A landscape with many peaks, sampled at points; each row gives a point and its height.
From any point a climber steps to the highest of the 2 points nearest to it. It stops when none of these is higher. Distance is the straight distance between rows; heights are no part of it.
j95 h=23.2: [110 135  93  86  92 105 158  95 124 139 158 106  90 116 128 147 105 185
 129 134 124]
j592 h=44.2: [120 114 146 120 111  67 155 123 116  39 106  94 112 151 109 107 147 120
 113 136 127]
j756 h=29.5: [122 134  95 130 145  81 141 102  86  64 111 101 134  83 106 130 120 157
 165 163 132]
j978 h=43.3: [121 119  90  92  96 120 136 118 146 121 108 158 165  87  94 117 127 150
 111  88 125]
j562 h=46.3: [137 135 122 170 153 139 147 144 165 103 144  77 165 197 133 131 131 147
  93 128 118]
j891 h=31.8: [127 120  89 153 141 169 136 131  71  70 128 123 184 100 164 170 144 170
 145 155  92]
j807 h=45.7: [127 115 107 113 139 139 142  85 117  99 101 120 175  87 104 135 128 150
 131  86 104]
j9 h=24.8: [124 150 126  63 114 113 172  70 124 123 127 129  85  97  89  74  72 133
 189 122 129]
j496 h=49.6: [166 168 140 117 116 157 160 132 140 188 122 109 132 105  93  97  85 113
 170 111 154]
j768 h=36.4: [ 97 114  74 149 137 121  91 104  92 121 117 120 108 104 163 149 156 157
 125 140 120]
j616 h=38.5: [136 133 106 121  98 120 103 171 168 179 128 166 175  93  89 137 107 144
 113  94 161]
j515 h=39.1: [125 131 113 104 112 166 143 106 124 134 110 190 109 122 126  63 127  69
 153 109 105]
j988 h=26.2: [100 116 128 140 100 141 107 163 122 143 142 174 115 156 175 138 179 110
  84 147 120]
j724 h=55.4: [129 130 138 147 123 152 159 150  91  83 134 126 150 150 176 168 167 130
 109 181  99]
j798 h=41.2: [120 121 119 110 122 130 161 120 115  75  94 174 145 121 104  68 137  73
 140 128 114]
j553 h=25.2: [118 140  66 141 155 116 106  97 108 136 105 144 152  64 112 119 122 139
 156 129 135]
j440 h=29.1: [105 138  80 111 149 109 132  72  77  83 123 125  96  83 115 114 100 164
 187 163 119]
j34 h=20.4: [145 152 127 125 136 179 166  99 125 141 185  67  87 187 149 153  92 170
 139 133  92]
j801 h=30.3: [130 128 101 147 155 137 139 100  57  58 120  96 153 100 125 149 131 150
 164 164 106]
j995 h=33.0: [111 130 142 139 175  43  64 112 118 123  85 148 115  70  91 101 138 102
 156 131 168]
j885 h=29.6: [108 107 135 156 108 100 101 178 127 107 127 161 159 129 140 132 182  96
  92 138 141]
j192 h=39.6: [116 123  97 141 113 108 110 149  92 119 120 127 138 100 167 179 160 157
 108 172 130]
j568 h=24.9: [124 138 118 159 142 132 109 146 132 175 124 152 152 116 128 106 131  81
 145 136 152]
j454 h=44.8: [129 125 123 130 128  61 147 118 143  79 124  87 136 143  82 107 124 134
 122 120 140]
j225 h=53.3: [133 132  86 133 128 189 151 117 148  97 157 119 136 184 157 135 118 181
 108 110  73]
j540 h=20.5: [111 111 120 130 107 158  95 171 165 172 146 167 132 154 174 168 151 148
  70 116 126]
j159 h=26.3: [121 140 127  84  95  63 126 136 134 130 117 171 116  81  53  95 106 112
 143 130 169]
j790 h=60.0: [117 117  68 147 134 182 113 111 124 115 147 130 115 166 184 140 149 161
 113 111  71]
j855 h=24.1: [121 141 138  72 110 130 192  64 123 104 165 101  61 147 112  87  78 138
 180 125 105]
j317 h=58.4: [184 156 147 112 114 224 157  87 113 178 134 118 104 117 135 108  97 114
 188  78  96]
j69 h=43.7: [118 114 132 137 131 118 164 117  96  32 111 101 111 167 136 100 150 115
 135 159 101]
j575 h=63.6: [154 153 183 123 176 165 128  74 127 163 105  78  63 125 124  68  84 104
 206 105 139]
j181 h=35.2: [140 125 127 113 106 130 100 150 164 212 132 128 146  95 118 167 106 157
 109  94 161]
j36 h=20.3: [149 127 175 114  96 180 120 149 144 215 129 148 119 128 141 130 129  90
 115  91 140]
j93 h=33.4: [133  96 153  96  87 100 123 174 180 121 133 136 157 135 104 173 127 163
  67  87 142]
j828 h=47.7: [154 171 146 115 146 132 152 121 136 163 119 112  94 108  93  66  62 108
 210 152 163]
j309 h=28.6: [137 126 133 141 131  63  90 156 118 140 113 181 182  64  77 126 147  84
 131 121 169]
j4 h=3.9: [101  91 185 129 124  72  65 128 125 141 110 143  92 123  84 113 164  81
 105  99 167]
j574 h=25.3: [109 111 107  98  99 118 124 115 133 138 143 107  96 128 158 176 132 185
  90 125 119]
j488 h=33.9: [ 96 111  95 179 166 119  89 110 102 106 110 123 142 119 158 114 170 111
 134 127 124]
j620 h=42.6: [129 124 148  98 123 123 177 117 104  76 112 136 111 137 114 100 120  88
 144 164 111]
j857 h=9.1: [129 138 145 108 115 108 134 108 134 185 152  69  70 140 123 148 102 143
 129 131 149]
j785 h=30.4: [128 147  91 122 125 154 132 111 116 164 151 127  80 145 150 128 109 138
 143 147 114]
j313 h=31.9: [115 127 127 138 153  48  92 124  85  95  90 138 119  60 118 133 142 118
 161 176 162]
j246 h=7.7: [133 128 145 125 149 106 130  93 101 148 137  65 107 118 121 168 109 139
 137 143 135]
j647 h=69.7: [142 124  86 146 148 223 115  96  93 131 169 137 133 141 177 167 118 157
 147 114  61]
j407 h=34.1: [130 106 181 140 133 107 132 145 110 115 127  83 124 158 147 179 156 107
  89 155 122]
j639 h=44.1: [123 107 124 138 110 110 123 197 177  77 125 142 176 156 154 176 154 189
  67 121 131]
j607 h=44.5: [124 123 118 123  94 123 125 190 118 115 129 164 168 101 170 202 151 170
  89 173 133]
j682 h=34.0: [103 114 103 109 124 118 120  89  99 106 109 133  85 113 136 117 137 131
 133 125 111]
j270 h=32.4: [112 133  89  97 111 132 150  99 109 103 150 131  50 153 146 103 118 139
 144 155 100]
j300 h=36.2: [119 117  90 142 128 190 142 144 118  89 134 167 192 124 179 149 153 146
 122 130  87]
j222 h=49.2: [133 125  91 154 145 176 151 108 154 103 138  97 150 184 127  95 121 145
 115  95  94]
j416 h=48.3: [136 112 109 143 155 157 136 118 136 115 110 129 223  96 123 148 126 142
 130  92 115]
j981 h=61.8: [113 126 169 112 137 111 130 151 140 106 126 152  49 185 133  55 108  70
 142 190 138]
j168 h=11.1: [126 139 141 115 100 120 125 145 157 185 163 100  84 175 130 161 118 156
  80 131 152]
j91 h=61.1: [142 135 183 151 181 155 117 100 126 171 100 108  98 132 130  77 115  63
 182 118 146]
j734 h=27.8: [108 108 107 120 109  79  94 121 137 139 126 107 111 116 117 151 138 162
  92 109 147]
j263 h=55.1: [191 176 143 112  96 229 176 127 143 193 145 114 133 120 141 125  86 143
 167  94 110]
j993 h=16.1: [107 108 112 123  91 156  88 144 163 193 133 167 121 134 145 129 144 132
  88  77 131]
j80 h=4.6: [123 107 189 135 135  68  96 146 106 119 108 143 113 115 104 125 155  62
 124 147 164]
j627 h=21.9: [119 137 110  99 107 139 174  84 118 114 181  83  88 153 143 156 102 188
 135 137  96]
j692 h=25.5: [105 130 121  72 107  88 148  99 124 112 119 161  79  98  91  72  97 116
 157 140 141]
j24 h=38.4: [167  97 154 147 122  57 115 178 157  76 119 123 210 117 102 163 144 138
  89  97 134]
j894 h=58.2: [115 116 168 152 192 116  97 113 110 140  99 125  97 123 136  95 124  63
 169 153 146]
j539 h=37.6: [135 172 116 117  98 156 189 147 140  91 162 147 129 195 140 129 134 151
  88 171  96]
j182 h=41.1: [134 124  95 123  97  85 120 160 153 112 121 160 193  85  89 137 123 148
 103 110 146]
j615 h=49.3: [118 137 132 111  88 110 133 191 176 112 156 143 131 174 140 176 138 201
  50 145 138]
j923 h=46.7: [146 155 151 134 179 102 131 102 138 150 114  74 102 114  85  84  77 115
 194 136 167]
j166 h=59.4: [112 120 165 126 169 108 100 142 126 122 106 157  80 131 133  71 105  64
 171 194 159]
j479 h=30.9: [121 112 125 132 134 103  76 121 129 188 114 121 133  84 129 174 133 141
 107 104 156]
j835 h=27.4: [122 129 102 136 123 134 129 137 136 147 137 138 134 133 128 130 125 120
 116 137 131]
j185 h=17.0: [167 137 194 110  99 179 158 167 169 197 132 120 153 145 127 147 114 108
 109  95 144]
j478 h=30.8: [108 121 100 155 134  70  83 140  89  99  91 158 158  62 127 127 173 120
 138 144 151]
j766 h=36.9: [118 125 132 121 144 141 107  92 139 149  96 150  99 119 112  52 126  85
 156  87 134]
j518 h=28.0: [117 139  75 103 137 146 123  57  87 139 144 122  88  84 125 138  98 171
 175 124 108]
j829 h=40.7: [128 146 128 116  96 121 180 162 117  89 139 154 127 155 123 118 136 106
 109 180 118]
j538 h=35.4: [109 129 123 108 172 129  96  73 125 120  88 159  66 109 127  45 105 103
 185 122 124]
j376 h=61.5: [158 142 155 116 150 189 139  65 110 145 123 106  64 141 131  87  92 104
 199  95  92]
j532 h=6.4: [128 125 146 137 162 105 129 115  79 133 120 103 105 104 132 158 125 102
 158 183 139]
j395 h=56.5: [116 143 155 143 103 116 127 176 156 134 159 145 104 210 120 115 154 112
  67 158 139]
j591 h=5.5: [134 125 165 143 138  71 126 164  87 117 123 131 124 110 127 155 145  78
 136 198 153]
j331 h=50.7: [138 146 150 139 108 133 156 194 119  94 139 152 179 144 174 189 167 147
  87 195 121]
j333 h=45.6: [133 146 116 134 161  95 157  94 131 105 134  66 124 135  79 102  87 143
 164 132 139]
j737 h=14.8: [145 161 134 127 109 176 145 144 171 183 168 117  92 202 164 151 119 163
  89 129 113]
j437 h=23.0: [135 144 147 144 118 175 115 153 138 210 131 172 148 112 136  89 137  57
 149  97 152]
j451 h=53.5: [145 100 132 123 164 198 127  95 126 140 116 115 186  96 139 178 106 163
 142  78  99]
j808 h=34.2: [ 90 128 106 121 168  84  88  92 123 108  87 155  89  88 105  62 122 121
 165 134 150]
j510 h=36.1: [129 105 184 171 155  85 111 153 133 117 123  90 143 166 124 134 167  70
  94 131 144]
j614 h=27.3: [131 129 165 108 115  63  90 136 129 153 107 177 139  69  48 105 133  86
 138 101 176]
j191 h=53.4: [131 127 121 174 169 200 136 135 127 137 154 121 181 161 174 142 143 116
 135 134 100]
j821 h=46.1: [130 121 139 172 169 174 135 161 176 127 150 109 186 189 174 159 142 148
  91 125 116]
j800 h=32.0: [107  99 121 179 141 125  99 147 113  93 119 131 191 116 176 140 195 111
 112 123 124]
j148 h=29.7: [149 125 121 170 143  46  90 158 110 109 115 141 192  68 107 153 156 111
 132 136 156]
j533 h=40.8: [129  89 138 138 127 118 125 173 163  73 107 134 212 122 147 166 156 156
  87  93 124]
j494 h=26.6: [110 145  80  98 125  98 119  75 116 151 116 129 112  66  97 123 108 167
 150 107 140]
j705 h=13.0: [123 111 105 110 110 171 109  97 135 176 128 149 107 121 154 135 131 134
 117  77 105]
j448 h=53.1: [123 117 169 154 105  96  87 189 161 159 161 121 119 178 105 153 153 119
  67 128 162]
j449 h=18.4: [166 172 146 136 119 195 166 126 149 178 162  93  97 193 147 122 100 130
 135 125 111]
j266 h=52.0: [182 175 137 130  94 199 158 156 168 199 126 118 152 108 116  96  91 136
 152  82 146]
j397 h=60.6: [122 117 133 162 154 173 138 122  86 108 138 132 130 156 180 139 158  85
 136 159  92]
j387 h=37.1: [159 106 175 163 142  63 126 157 146  95 125  92 182 146  97 151 148  96
  97 119 139]
j843 h=59.5: [117 149 137 138 120 113 141 162 148 121 147 138  81 199 115  78 127  98
 111 173 142]
j907 h=45.1: [133 139  97 127 117 204 167 144 156  99 150 171 171 177 166 132 133 157
  98 122  73]
j327 h=2.9: [121 103 163 133 119  96  86 125 152 163 111 116 123 131  93 122 145 107
  96  68 156]
j126 h=37.0: [133  90 137 105 120 138 133 153 183 117 113 141 189 122 130 163 125 160
  85  76 123]
j861 h=53.6: [119 134 155 107  77  89 154 174 160 108 159 122 110 190 104 143 145 146
  60 146 141]
j497 h=61.0: [152 122 119 124 151 212 123  85  98 157 149  99 131 118 153 181  97 170
 155  96  83]

Call two points neighbours if one is among the 2 nearest of the other. Go from one point of each pair to the other, from neighbour to neighbour, staying as high as possible. Name the lowest point that can't be avoided.
j647 and j981 | j539
j397 and j647 | j821
j981 and j575 | j894

Two climbers start at each pair of points below. Name the first point that both come to, or write -.
j592 and j80 | -
j993 and j36 | j768
j568 and j616 | -

Write out the way that a climber takes from each point below.
j181 | j616 > j182 > j978 > j807 > j416 > j451 > j497 > j647
j437 | j568 > j835 > j785 > j270 > j682 > j768 > j192 > j607 > j331 > j724 > j397
j24 | j533 > j639 > j615 > j861 > j395 > j843 > j981
j126 | j533 > j639 > j615 > j861 > j395 > j843 > j981
j4 | j80 > j591 > j532 > j246 > j857 > j168 > j737 > j449 > j34 > j627 > j95 > j574 > j734 > j479 > j181 > j616 > j182 > j978 > j807 > j416 > j451 > j497 > j647
j69 | j592 > j454 > j333 > j923 > j828 > j496 > j266 > j263 > j317 > j376 > j575
